A landscape with many valleys, sampled at points; each row gives a point and its height.
A ball rolls from a point to the lowest of its 2 nearest points, and stops where none of them is lower. Distance is the straight distance between rows; heights are no part of it.
q_708: [143 121 150 110 117 120 118 142 113 131 115 153  61 142 102 135  82 137
 109 157  87 113 171 155  85 152 149 113 122 120 127 146 131 157 144 179
 184 174  42  95 118 125 195 164 114 110 131 133  72 138]  height 68.2
q_415: [140 195 139 152 118  62 146 151 142 121 134 116 168 127 152 147 167 162
 142  74 140 151 104  78 111 107 105 117 180 118 130 113 173 103 137 144
 116 146 224 160 136 123 106 118 142 134 142  82 138 132]  height 62.8
q_433: [106 104  78 114 146 227 133 149 113 112 149  87 132  98 100 129 135  74
 161  83 161 143 153 149 162 116 124 138 110 148 114 103  79 113 148  54
 113  32  71 110 102 151 124  66 114 167 139 155 186 145]  height 70.8
q_316: [136 192 141 113 175  99 183 100 147  93 129  90 141 188 162 132 108 103
 169  86 146 184 104 132 149 145 116 134  77 153 164 112 149  90 124 171
  72 127 189 115 114  91  95 122 175  89 144 133 116 136]  height 61.7
q_38: [127 169 115 130 105 101  91 158 131 147 133 152 133 143 174 114 137 138
 104 155 141 114  96 117 112 113 111 109 103  77  51 149 134 158  75 142
 141 183 108 112 140 116 156 182  78 166  73  87 124 122]  height 9.4
q_644: [152  96 124 147 120 175 102 114 116 145 133 114 123 153 129 117 101 133
 105 169 132 102 135 170 156 147 135 137  95 110 123 141 131 157 136 144
 149 140  69 137 106 133 141 156 101 114  96 145 111  93]  height 75.8
q_536: [117 117  74 119 105 180 111 171 111 109 144 135 113 110 115 122 142 108
 147 161 126 109 150 105  89 128  91  95 138 109  56 132 109 152 108  71
 151  95  84 105 119 144 129 115  74 180 118 125 154 159]  height 50.1
q_279: [119 143 117 127 163 141 170 101 134 105 122 106 124 127 119 141 116 105
 183  97 145 160 126 137 143 124 149 131 113 165 175 105 147  93 144 131
  97 104 151 121 112 134  94 100 174 123 167 147 137 139]  height 52.9
q_706: [ 76 139 127 119 137 105 162 141 132 113 130 144 170 108 158 151 153 104
 162 110 140 143  97  86 124 121 121 156 128 143 118 115 121  87 100  71
  71  78 181 130 158 126  92 104 161 155 148 126 164 148]  height 86.0
q_117: [119  98  85 114 177 208 114  97 140 144 154  57 134 143 103 128  97 114
 150  97 186 143 135 187 217 130 142 141  90 138 148 128 124 117 185 137
 121  60  69 147  95 131 127  94 138 152 113 163 158 115]  height 76.5
q_927: [ 56 146 120  95 118 125 104 136 160 156 106 135 135 124 151 112 126  82
 109 137 122 129  55 151 118 116 153 164  63 154 114 122  98 121 100  39
  82  98  99  68 165 127 111 145 131 141  93 143 151  87]  height 44.5
q_25: [166 140 115 181 121 139 144 134 149 142 144 114 139  82 125 124 174 166
 123  91 153 145 113 111 135  86 128  98 173 121 129 105 161 115 140 110
 153 142 179 151 105 163  94 119 115 152 108 101 162 123]  height 24.5
q_19: [ 93  65 168 144 116 109 141 138 128 157  90 176 131  92 113 143 182 153
  92 156  87  86 153  91 107 105 161 116 203 103 127 149 102 156 117  79
 161 114 169 160 195 122 110 140 117 115 189 131 138 135]  height 65.0
q_860: [139 134  93 116 112 178 111 160 116 112 131 129  96 114 104 129 131 115
 130 154 121 120 130 136  96 122 104  88 127 123  69 131 127 143 135  91
 159 119  65  80 110 157 146 115  87 177 114 124 136 126]  height 45.5
q_623: [114 178 135 120 151 105 142  90 148 151 103 125 118 161 151 117  64  97
 121 141 126 123  89 179 131 125 160 138  61 147 161 133 142 118 114 158
  97 152 104  87 127 104 132 154 149  81 108 148  97  98]  height 37.0
q_11: [ 85 137 141  97 104 100 116 132 112 122 127 144 147 166 193 132 128 129
 128 138 138  95 101 101 135 117 107 156  68 114  93 145  97 110  81  95
  65 115 137 130 157 100 139 154 111 116  79 124 137 132]  height 85.6
q_978: [173 161 105 121 167 152 158 121 132 103 169  75 151 156 150 134 176 125
 159  47 177 175 126 138 181 121  88 117 113 147 131  97 136 109 140 145
  95  78 190 164  78 146 103  91 128 129 102 112 182 169]  height 53.9
q_992: [ 85 133 132 125 132  77 128 140 145 155  91 168 103  84 104 133 124 106
 115 164  84 139 117 118  76 118 167 105 154 157 123 131 127 120 131  81
 145 128 122  80 173 147 128 129 168 143 166 138 132 129]  height 60.1
q_794: [130 102 154 155 138 140 128  97 131 158 119 122 133 123 130 131 121 137
 112 143 133 128 131 158 169 132 161 160 109 140 176 138 131 124 137 118
 119 123 134 144 131 133 101 145 139 101 125 145 132  92]  height 62.3
q_217: [ 84  56 155 117 121 126 144 136 119 123 102 182 111 108 112 144 156 133
 111 173  86  71 168  89  93 132 153 136 177 116 133 142  76 152 111  78
 138  86 125 139 192 115 133 124 116 115 192 161 132 152]  height 61.3
q_338: [114 113 150  95 119  95 123 132 104 142 111 168  74 138 105 145  89 129
 111 164  82 107 165 139  75 159 150 119 128 131 137 145 110 142 145 144
 160 147  63  81 143 128 188 155 136 113 155 149  89 143]  height 66.7
q_841: [196  76 100 142 118 193  93  96 103 128 156  84 126 144  93  91 121 138
 121 129 156 127 149 151 186 151 103 139 127  99 117 135 137 156 146 183
 160 143 124 195  77 134 132 114 108 117 106 119 124 116]  height 83.1
q_755: [171 109 145 164 106 138  99 147 133 159 116 143 114 101 118 106 125 156
  82 154 100 124 142 156 125 137 144 110 152 110 131 144 156 166 139 158
 201 201 100 138 125 144 138 164 115 116 119 114 113  97]  height 73.5
q_998: [152 104 155 171  95 100 101 131 124 164 131 131 164 123 153 119 139 162
  92 147 125 111 108 152 160 123 122 148 122 109 117 139 135 143 102 155
 116 176 158 159 135 117 108 178 103  87 101 101 126  95]  height 64.0
q_241: [113 149 152 109 130 112 128 114 115 123 135 129 155 181 195 129 112 128
 117 140 141 103 100 143 152 129  98 153  53 116 123 161 108 107  86 151
  72 131 134 126 129  90 138 168 113  89  72 134 113 117]  height 82.9
q_373: [168 159 132 135 140 119 145 131 132  97 176  93 159 163 155 138 183 143
 145  60 169 175 124 132 184 134  91 126 120 141 146 109 134 122 120 161
  87 107 217 177  97 139  97 120 119 112 104 110 169 150]  height 44.7
q_635: [ 93 152 112 106  94  84 104 160 112 126 127 174 141 148 175 126 129 119
 128 156 127  92 125  61  86 129  89 129 141  78  32 151 116 142  68 101
 117 142 120 115 159 120 160 135  99 182 117  82 123 159]  height 65.9
q_434: [169 103 116 182 122 126 126 125 135 140 166  95 161 116 133 127 209 171
 115  96 167 156  98 129 192 121 110 147 153 133 114  99 124 134 127 134
 114 107 207 202 112 158  78 139 111 110  91  81 174 112]  height 55.6
q_550: [121 102 170 168  99  73 113 137 116 172 110 156 151 115 141 121 155 174
  89 150 106 102 132 109 131 116 130 133 164 106 119 141 132 142 105 146
 136 172 175 172 161 115 104 170 106 102 130 104 127 114]  height 70.4
q_642: [ 81 164  91 102 112 144 108 161 152 144 113 141 128 110 115 117 142  75
 118 137 132 143  63 167  99 116 115 141  72 168  82 126  91 132 112  34
 104  95  75  46 135 144 124 122 123 175 105 133 164  90]  height 24.1
q_278: [ 56 129 109  69 106 144 132 141 146 125 117 140 147 120 150 109 122  74
 135 107 125 127  80 134 126 122 128 189  61 162 117 111  84 111  91  27
  71  70 101  84 162 117 101 117 128 151 107 151 170 108]  height 56.8
q_306: [110 152 151 153 112  77 156 148 119 118 129 141 169 125 136 149 179 163
 150  97 140 136 119  77 117 107 124 134 186 123 136 130 141 100 128 130
 105 116 215 168 152 127  99 120 146 135 162  98 144 145]  height 75.7
q_692: [104 181 101 121 111  66 121 154 119 133 137 159 171 136 179 146 140 124
 135 134 141 113 110  57  99 108  87 128 150 102  47 142 137 121  77  93
  99 123 147 114 155 126 152 118 126 193 126  73 133 135]  height 57.3
q_416: [ 67  97 163 130 139  89 162 118 120 125  95 160 143 116 130 146 141 111
 154 126 103 133 134  92 114 130 173 158 153 146 171 131 106  97 112 107
  92  91 182 141 183 110  98 119 181 103 181 162 134 150]  height 71.2
q_237: [ 75 110 119 110 111 135 153 154 124  97 132 154 157  95 127 140 142 109
 148 139 126 117 128  85 103 123 113 150 147 142 112 125  98 107  97  54
  92  60 135 116 161 129 109  90 124 169 144 135 153 162]  height 81.4
q_850: [ 69 117 128 108 100  74 119 158 113 119 104 196 154 134 160 133 134 126
 130 171 108  84 146  52  82 132 107 141 175  94  62 160 101 144  78  86
 120 114 131 123 187 123 151 119 121 174 159 101 119 163]  height 71.6
q_24: [116 117 138 100 127 102 124 150 116 137 110 168  59  99  83 145 115 117
 116 169  70 118 145 141  56 156 138 104 142 157 112 142 115 140 155 115
 172 150  50  60 136 134 182 129 142 157 162 131  94 142]  height 64.8
q_863: [128 144 109 148 107 134 101 158 139 146 129 135 127 110 140 124 152 147
 106 151 126 122 104 120 113  99 125  90 133 100  67 147 141 154 103  96
 156 156 120 106 133 145 125 158  82 174  82  98 149 113]  height 25.0
q_302: [125 128 173 154 125  83 140 136 124 124 134 114 158 139 133 147 183 158
 129 100 146 151 126 120 158 130 131 147 155 128 169 130 128 109 132 146
  91 109 222 185 135 138  82 130 142  99 137 115 156 142]  height 77.2
q_478: [192 140 108 176 121 163 117 131 158 151 139 104 124  74 112  97 152 156
  99 116 138 142 107 142 143 103 143  93 174 125 128 110 170 148 159 124
 189 168 133 150  97 177 118 118 117 160  99 109 144  88]  height 40.2
q_219: [145 142 160 110 150 126 140 116 113  88 161  94 146 196 155 141 149 122
 155  93 165 156 141 141 179 146  92 144  97 139 165 143 112 108 116 169
  73  92 192 157 100 118 112 126 134  90 119 124 156 152]  height 33.8
q_650: [143  88 137 117 137 148 135 113  86  83 130 112  83 138  71 145  92 140
 151 112 128 107 205 129 129 150 131 136 166 129 203 128 127 132 166 166
 154 112  96 127 105 122 170 102 144 118 178 159  96 172]  height 17.3
q_348: [157 109 155  98 133 140 119 101  88  83 139  94  87 162  87 140  71 149
 158 106 139 116 207 141 149 167 117 140 140 130 206 141 118 127 163 219
 142 140 112 147  99 103 176 114 134  94 160 136  84 161]  height 19.8
q_78: [160 151 129 155 137 142 126 128 150 148 124 126  98  77 104 131 126 140
 110 121 118 143 128 144 100 103 160  94 165 143 153 123 173 135 166 124
 180 163 112 119 112 157 125 119 143 141 123 121 131 110]  height 48.7
q_41: [133 153 161 151 121  75 113 110 143 188 121 130 175 130 178 123 126 149
  83 144 132 122  65 163 144 118 138 151  88 122 128 145 148 126  89 153
 108 173 140 125 133 108 116 181 122  92  82 120 114  79]  height 55.3
q_60: [192  94  99 183 109 144 103 117 131 136 169  87 159 132 139 110 179 151
 114 116 157 143 102 141 198 130 102 144 124 114 101 110 133 146 117 149
 128 128 182 188  87 145  98 146  97 100  84  96 161 103]  height 64.3
q_422: [124 157 111 115 150 142 146 108 135 125 126 119 118 128 128 135 105 109
 144 116 131 144 114 147 103 119 146 109  97 151 148 116 150 106 133 125
 111 130 112  84 120 133 118 116 148 141 136 147 125 121]  height 45.4
q_784: [117 193 127  93 134  70 105 140 149 142 106 173 114 148 161 111 115 108
  92 159 110 123  71 152  82 119 135 100  86 125  85 147 142 128 101 147
 132 194  80  61 140 119 171 158 133 153  91 116  95 122]  height 34.9
q_937: [167  85  95 119 163 195 112  80 131 136 156  55 139 162 115 105 101 132
 131 107 200 142 133 187 230 137  99 152  88 126 141 139 130 135 177 183
 133  86  90 173  81 126 134 106 131 121  99 150 149 104]  height 79.0
q_178: [130 117 140 127 120 147 117 112 101 115 147 115 139 174 174 113 121 127
 119 143 146 104 123 148 168 138  94 151  58 109 116 158 113 133  86 149
  94 132 123 150 113  95 135 169  85  90  68 133 128 119]  height 80.0
q_418: [111 160 138 116 144  80 147  92 129 135  99 137 100 154 132 130  51 119
 142 134  96 131 131 140 106 145 164 130  92 150 173 132 130 111 130 175
 117 157 103  90 131 104 154 145 167  74 152 153  81 124]  height 30.3
q_930: [183 186  75 125 161 175 160 123 138  89 172  85 155 136 151 134 145 120
 149  54 168 161 119 136 144 103  80  97 111 136 120  91 147 101 147 136
 108 102 159 135  66 128 122  78 131 149  94 119 165 159]  height 61.4
q_809: [ 60  97 105  66 117 177 132 149 125 102 132 133 137 117 126 115 116  68
 146 103 133 123 123 139 133 138 127 192  70 169 128 111  75 114 102  30
  85  48  72  89 155 117 108 107 125 152 128 159 169 119]  height 63.4
q_239: [188 134 141 143 109 158 100 133 128 133 129 122 102 120 120 101 103 143
  96 144 115 126 151 165 120 149 135 125 131 100 129 134 163 171 140 195
 204 194  75 134 108 130 166 149  95 115  99 117  92 108]  height 71.4
q_330: [152 212  88 144 135 121 139 136 158 139 164 110 166 135 184 134 150 142
 113  90 158 134  67 127 121  98  87 109 104 116  92 112 164 106  94 138
 104 148 159 111 103 109 134 137 107 152  64  99 146 114]  height 16.8
q_312: [146  55 131 158 121 164 107 153 116 136 131 147 100  97  86 114 171 144
 115 176 109  85 181  99 107 130 144  98 191  75 114 124 108 181 126 111
 196 138 134 170 137 136 117 135  80 131 156 127 113 137]  height 53.5
q_297: [ 92 116 156  94 115  33 131 124 111 116 100 201 134 129 138 120  87 129
 140 147  56 105 162  77  72 153 131 119 164 125 131 148 102 124 126 160
 137 148 111 109 170 111 183 139 159  99 173 149  76 165]  height 64.7
q_753: [112 129 155 132 114  90 134 137 110 106 120 161 139 133 136 136 118 149
 134 122 114 111 145  87  96 122 116 115 157 112 132 137 131 118 126 138
 126 142 160 135 147 120 136 135 132 119 148 120 113 156]  height 55.1
q_225: [105 140 152 140 176 103 199 112 145 102 111 122 133 119 114 143 138 108
 188  91 132 196 116 113 152 130 167 141 141 164 181  99 148  93 141 133
 100 113 196 139 142 134  73 100 182 105 189 138 149 149]  height 60.8
q_377: [170 150 133 143 121 154 127 123 117 109 151 111 135 135 139 117 134 151
 127 100 151 128 129 134 138 121  97 113 124 119 137 124 146 120 128 160
 132 150 152 152  89 127 127 124 101 125 100 111 131 131]  height 43.9
q_7: [106 168  87  97 131 169 121 135 150 125 137 119 136 126 141 130 117  73
 124 122 133 137  91 163 110 117 119 123  66 155  98 116 111 109 113  87
  87  98  79  56 111 137 128 120 115 154 100 148 149 107]  height 40.4
q_8: [ 49 114 148 114 141  86 170 139 129 111 100 158 164 111 148 160 145  97
 170 121 116 150  99  77 123 131 144 180 138 156 140 119 104  89  98  82
  70  64 182 139 189 112  86  89 167 134 168 141 157 153]  height 78.8
q_634: [ 70 138 156  81 106  74 114 118 122 127 104 165 147 151 185 126 107 109
 121 149 116  99  96  99 116 122 127 166  84 130 116 143 101  98  87  97
  63 110 130 112 176 109 134 144 146 115 109 137 122 135]  height 79.9
q_912: [154 172 138 133 147 115 167 115 144  79 121 106 120 126 113 134 112 132
 174  79 133 173 142 113 121 137 132 116 168 156 192 103 161 103 167 170
 119 149 192 155  98 120 111  91 179  99 171 119 111 155]  height 33.2
q_709: [184 106 151 178  92 117  96 149 139 157 119 135 128  88 121 100 142 171
  81 144 112 123 140 135 128 129 129 114 178 106 125 133 155 167 130 169
 193 217 152 171 124 141 125 158  99 108 126  90 125 101]  height 75.9
q_743: [132 152 154 110 141  73 152  90 123  99 109 130 104 157 107 129  43 128
 173 106  95 134 157 129 113 161 142 133 127 154 196 136 121 102 143 196
 121 153 126 108 121  93 165 134 175  59 179 146  71 149]  height 25.9
q_558: [117 133 162 149 155  98 171 123 134 124 120 115 144 129 126 146 166 129
 161  92 145 179 112 129 161 133 158 148 142 150 178 110 143  93 136 136
  93 112 214 175 140 143  73 114 166 100 157 131 158 144]  height 68.8
q_399: [119 154 141 115 125  98 102 149 129 163  96 171  99 128 134 121 123 130
  89 174 103 123 105 159  91 128 149  98 101 120  90 154 131 147 127 126
 152 182  79  86 151 132 160 170 118 144  97 113 115 108]  height 43.3
q_208: [149 124 157 105 143 134 141 113  92  79 141 106 125 180 124 145 113 133
 165 110 142 131 166 138 151 152 105 135 108 144 181 147 115 108 138 171
  88 103 153 135 103 114 128 126 143  99 141 140 123 149]  height 26.9
q_280: [168 195 141 139 131 104 157 138 158  94 145 105 148 132 140 133 146 152
 145  67 142 175 111 111 121 120 107 110 152 142 158 103 176 100 148 159
 110 148 212 160  98 127 114  98 147 117 132 102 131 141]  height 46.6
q_2: [ 66 111 146 122 139  82 146 117 128 143  93 168 111 104 123 140 112 107
 130 149  93 131 127 107  95 124 173 129 145 159 148 126 119 111 123  95
 117 106 134 100 174 127 122 124 175 109 175 159 126 134]  height 65.3
q_919: [196  77 135 169  85 134 101 134 121 139 138 113 136 102 104 105 156 164
  94 139 123 123 152 124 155 143 121 135 174 104 124 120 144 160 133 170
 170 191 175 200 120 141 105 133  96  89 121  91 125 115]  height 78.7
q_929: [153 184 101 110 149 142 158 123 144  80 147 122 136 127 138 127  92 117
 150  93 132 148 129 125  94 128 100 101 111 145 140 102 162 100 137 151
 120 143 117  89  81 127 144  96 151 141 134 139 103 143]  height 51.4
q_540: [121  86 125 117 149 179 106  96 121 138 129  86  93 161  94 142  80 126
 137 133 157 105 169 170 178 151 145 150 103 133 180 134 119 128 171 146
 126  83  45 117 122 111 145 122 131 126 131 173 118 122]  height 72.4
q_58: [103 133 159 108 107  50 138 145 110 101 114 190 161 128 147 127 108 149
 144 126  91 108 154  64  79 133 104 116 183 104 115 153 128 125 121 157
 130 148 151 133 167 117 157 133 149 128 162 105  88 164]  height 60.2
q_192: [ 93  92 169 151 106  69 114 141 116 179  87 179 142 108 137 133 168 162
  92 151 101  95 143  92 109 112 141 120 192  96 112 153 115 149 111 111
 146 155 171 160 194 112 115 168 117 120 159 120 130 122]  height 69.7
q_980: [146  84 120 138 114 183  95 112 104 126 153 104 139 167 139 109 113 122
 125 158 144  98 150 155 168 146 108 142  73  97 107 146 111 159 106 153
 130 134 101 164  98 113 131 161  79 101  83 138 122 109]  height 77.6
q_666: [131 185 130 142 149  91 135 107 164 175 115 124 150 150 167 119  95 119
  97 137 128 141  58 180 134 109 150 139  78 136 147 130 162 114  98 152
 110 176 130 104 122 104 115 164 138  94  85 136 104  86]  height 45.7
q_861: [114  79  87 123 166 235 125 118 120 135 145  65 133 119  97 136 128 101
 148  96 181 146 150 154 204 123 139 138 116 139 120 110  90 119 171  87
 122  43  83 144 104 151 119  79 123 166 116 154 185 119]  height 73.8
q_825: [109 110 146 154 141 128 126  97 149 186 102 130 130 117 132 131 107 124
  99 163 114 123  99 173 151 127 191 149  96 152 154 141 123 130 139  93
 117 128 104 117 152 136 101 167 145 103 118 152 128  75]  height 57.8
q_275: [153 136 134 117 127 156 105 136 129 142 126 128  74 141  99 128 100 129
 104 160 103 121 132 181 106 151 150 119 109 117 126 153 153 163 156 173
 193 175  28 101 107 131 181 162 105 130 110 134  86 108]  height 69.6
q_662: [149 120 152 133 105 139 125 134  97  90 140 137 127 147 122 128 125 157
 137 124 126 125 164 111 123 127 101 117 140 109 141 131 131 127 129 169
 141 158 152 157 113 127 135 134 104 109 123 107 112 147]  height 49.5
q_810: [ 82  97  93  91 121 197 139 155 109  94 149 115 140 100 111 129 125  80
 159 118 144 125 155 126 131 131 113 160 111 162 114 113  73 121 115  43
  98  34  83 100 129 136 111  80 110 165 141 153 176 148]  height 67.5
q_75: [147 134 119 138 125 145 121 164 134 143 105 142  73  61  60 134 160 134
 105 158  86 127 134 139  79 116 146  68 180 141 103 133 145 150 169  82
 207 154  85  89 133 162 141 119 141 183 160 118 135 113]  height 59.4
q_127: [134  94 114 138 143 183 133 111 135 140 129 104  88  97  61 143 122 132
 130 121 135 130 169 143 147 124 169 128 164 137 180 110 144 128 194 121
 171  97  81 124 114 163 126 103 154 142 157 160 124 121]  height 69.2
q_918: [ 80 194  94 113 151 114 163 118 171 123 124 130 153 117 145 130  99  62
 151 114 145 179  77 124 108 104 112 133  81 174  99  83 143  93 103  90
  78  96 134  55 132 123  96  96 160 162 137 139 140 123]  height 18.2
q_380: [122  51 150 129 120 173 108 130 101 136 128 142  63 141  79 143 128 131
 107 182  99  79 188 137 112 158 151 127 148 107 125 134  93 176 151 110
 184 118  53 129 144 121 162 137 100 110 167 156  89 136]  height 57.2
q_474: [ 76 103 122 112  98 120 132 158 125 118 117 170 144 107 135 136 148 130
 127 166 114  93 136  68  91 121 113 138 160 116  89 144  92 129  87  59
 118  81 141 119 181 125 126 113 111 160 152 122 148 153]  height 76.6
q_696: [116  95 100 118 147 194 126 112 126 120 128  84  80 126  72 152 101 119
 150 104 154 125 176 157 158 132 152 134 131 138 170 110 131 116 185 131
 140  67  57 107 104 137 134  84 145 157 161 173 128 141]  height 70.9
q_204: [123 217  90 122 127  74 127 146 148 133 149 139 178 141 191 145 138 129
 123 104 148 129  77  87 105  95  85 123 113 105  62 115 154 112  88 107
  87 139 150  95 135 111 147 130 125 177 100  80 131 119]  height 41.6
q_335: [180 123 133 181 104 115 128 137 140 139 149 106 149  96 128 122 185 183
 112  93 149 148 114 113 148 110 120 122 177 124 128 104 152 129 136 146
 142 144 206 192 114 159  95 123 110 121 113  81 154 119]  height 40.9
q_292: [194  77  99 177 118 171 116  99 138 162 153  83 151 108 118 108 151 157
 103 121 163 144 101 161 212 123 136 145 131 124 125 119 141 145 153 135
 148 132 143 184  89 166 102 133 135 125 100 121 146  79]  height 70.5
q_271: [ 86 182 114  94 152  86 154 108 154 108 132 136 160 154 179 131  96  78
 147 118 134 152  70  96 121 117 115 153  69 153 108 101 128  79  94 112
  46 103 154  79 147 101 115 112 167 135 130 141 113 135]  height 39.4
q_448: [159  66 117 172 126 174 114 147 139 148 137 123 107  79  71 115 188 154
 106 158 123 111 157 100 128 107 143  86 205  84 110 108 122 175 143  92
 206 130 152 179 125 164 101 123  90 155 143 123 132 129]  height 50.9
q_441: [ 97 173  95 108 153 153 147 108 151 126 126 107 138 135 145 140 107  75
 145 119 144 149  86 164 124 112 133 133  55 162 128 107 135  98 111 100
  77  98 108  68 116 122 107 109 142 134 124 155 133 114]  height 36.5
q_289: [141 117 131 125 128 141 122 158 123 146 108 136  56  93  67 143 128 141
 107 161  85 120 155 143  78 142 151  94 158 135 116 144 135 162 170 113
 202 160  48  85 129 142 175 126 121 155 151 129 110 130]  height 62.5
q_143: [128 190 130 116 118  81 105 142 144 144 122 159 142 165 197 115 117 126
  88 144 130 116  83 128 103 111 100 123  86  86  71 146 137 131  76 156
 111 183 105  99 138 108 166 178  98 146  74 101 102 121]  height 22.2
q_171: [142  59 146 149 116 166 107 128 107 140 129 143  97 126 100 119 134 139
 106 175 109  93 180 130 122 138 151 120 154  90 119 131 111 174 139 125
 187 151  99 154 132 133 127 149  90 114 147 139 106 123]  height 55.5
q_314: [110 191 142 116 163  74 164 110 147 118 126 122 160 172 176 140 120 106
 153 102 138 162  78 119 125 123 113 139  83 142 136 113 151  85 107 153
  59 124 184 117 136  96 101 126 161 102 127 129 118 134]  height 53.4
q_892: [144  89 157 118 137 136 159 103 109  80 124 112 103 126  65 142 129 159
 163 105 118 136 210 116 126 151 136 134 191 144 228 132 112 123 171 176
 145 118 154 161 122 127 144  91 168  97 201 140 106 178]  height 21.2
q_507: [182 190 102 143 134 142 141 131 143 118 171 103 165 151 169 117 151 145
 117  82 162 135  94 142 146 113  86 113 102 118 109 106 160 119 110 165
 123 152 168 138  83 107 137 133  91 127  58 101 141 116]  height 33.3
q_968: [ 76 127 154 103 117   4 116 113 121 148  77 211 151 138 158 123 103 106
 133 145  66 105 127  66  95 131 140 134 170 136 119 147 102 109 113 140
 111 142 142 112 198 105 155 142 175 108 167 146  87 148]  height 69.1
q_962: [184  80  86 119 134 204  99  82 104 129 167  55 127 155  97  83 112 132
 146 114 193 135 155 164 209 146  91 134 113 103 120 125 136 160 168 202
 159 107  99 193  76 127 143  98 113 124 100 133 136 119]  height 81.2
q_451: [112 114 119 114 138 167 102 106 128 148 124 112 100 149 112 138  91 118
 114 156 124 108 135 172 141 144 155 137  84 135 147 147 128 146 155 131
 130 116  43  92 122 133 147 143 122 122 115 161 111 101]  height 73.9
q_619: [125 142 127 133 131 115 134 145 142 138 105 150  94  72 100 140 128 127
 122 143  95 136 132 123  71 113 148  87 171 142 131 131 149 134 149  92
 168 147 118  89 141 151 126 124 159 152 155 124 134 127]  height 54.6
q_759: [ 74 137 152  93 115  33 115 116 119 139  89 192 151 152 173 130 103 108
 131 147  97 105 104  80 108 128 131 147 125 130 114 140 105 100 103 129
  82 132 133 113 182 107 148 144 164 117 134 135 101 140]  height 74.2
q_909: [ 94  61 151 108 118 134 127 144 104 120 102 175  82 121 102 139 138 130
 108 188  84  71 176 106  86 150 152 126 153 113 119 149  68 158 120  91
 155 107  89 120 167 119 158 138 107 113 176 158 104 154]  height 59.1
q_641: [181  82 112 177 115 181 109 135 140 161 140 110 115  80  90 102 164 156
  95 147 125 127 135 119 143 110 142  94 191 102 105 105 144 178 156 107
 205 148 134 183 102 177 114 125 107 164 115 118 137  97]  height 47.3
q_678: [162 131 154 124 140 124 154 106 129  78 116 101 102 122  78 134  98 137
 175  90 127 156 183 118 125 153 139 136 185 165 228 117 137 117 180 187
 142 143 163 170 104 120 140  88 176  79 186 130 100 160]  height 25.5
q_718: [151 123  97 127 115 184  89 165 121 127 141 122  91 132 112 112 140 112
 125 172 117 118 125 144  95 133 114  83 109  95  60 138 127 173 130 120
 179 152  52 101 106 139 146 146  66 173  76 117 128 121]  height 40.6
q_800: [139 137 160 101 144 113 141 108  98  74 136 110 115 164 113 142  76 135
 170 102 114 127 175 129 122 163 119 132 127 140 197 141 119 110 141 197
 116 143 138 124 105  99 155 124 154  83 164 136  78 159]  height 22.6
q_517: [201  56 110 146  95 170  92 114 105 128 147  86 132 129  90  93 149 151
 115 137 145 131 153 141 183 160 113 142 145 100 125 123 132 166 131 190
 157 169 171 210  95 139 113 119 103  91 115 108 119 116]  height 81.3
q_698: [105 136 140 134 129 111 100 133 147 186  97 145 111 120 139 126 127 120
  86 170 110 126  83 160 114 116 173 123  99 142 119 149 126 137 127  86
 135 150  95  90 153 135 123 164 133 128 102 132 127  86]  height 51.1
q_177: [129  93 135 143 150 171 142 102 124 141 126 111 115 115  94 131 133 138
 136 121 147 128 153 145 160 126 163 138 135 137 174 119 130 117 165 113
 131 103 126 147 121 155 108 113 142 132 141 148 142 120]  height 66.4
q_71: [173 183  87 109 161 168 168 134 142  70 161  89 144 130 138 127 120 123
 162  64 147 160 135 119 115 122  77  97 125 148 137  95 164  91 147 153
 116 115 143 114  58 130 131  68 143 150 129 130 130 161]  height 55.9
q_557: [154 111  99 165 113 175  84 153 132 152 151 125 118 118 125 110 154 137
 111 162 131 116 118 127 127 127 122 100 129  86  62 132 132 178 114 103
 174 154 108 148 106 142 118 158  72 162  80 118 143 103]  height 34.3

Where does a ball stop that starts at each point below?
q_178 -> q_38
q_998 -> q_650
q_306 -> q_650
q_237 -> q_330
q_962 -> q_642
q_930 -> q_650
q_759 -> q_330
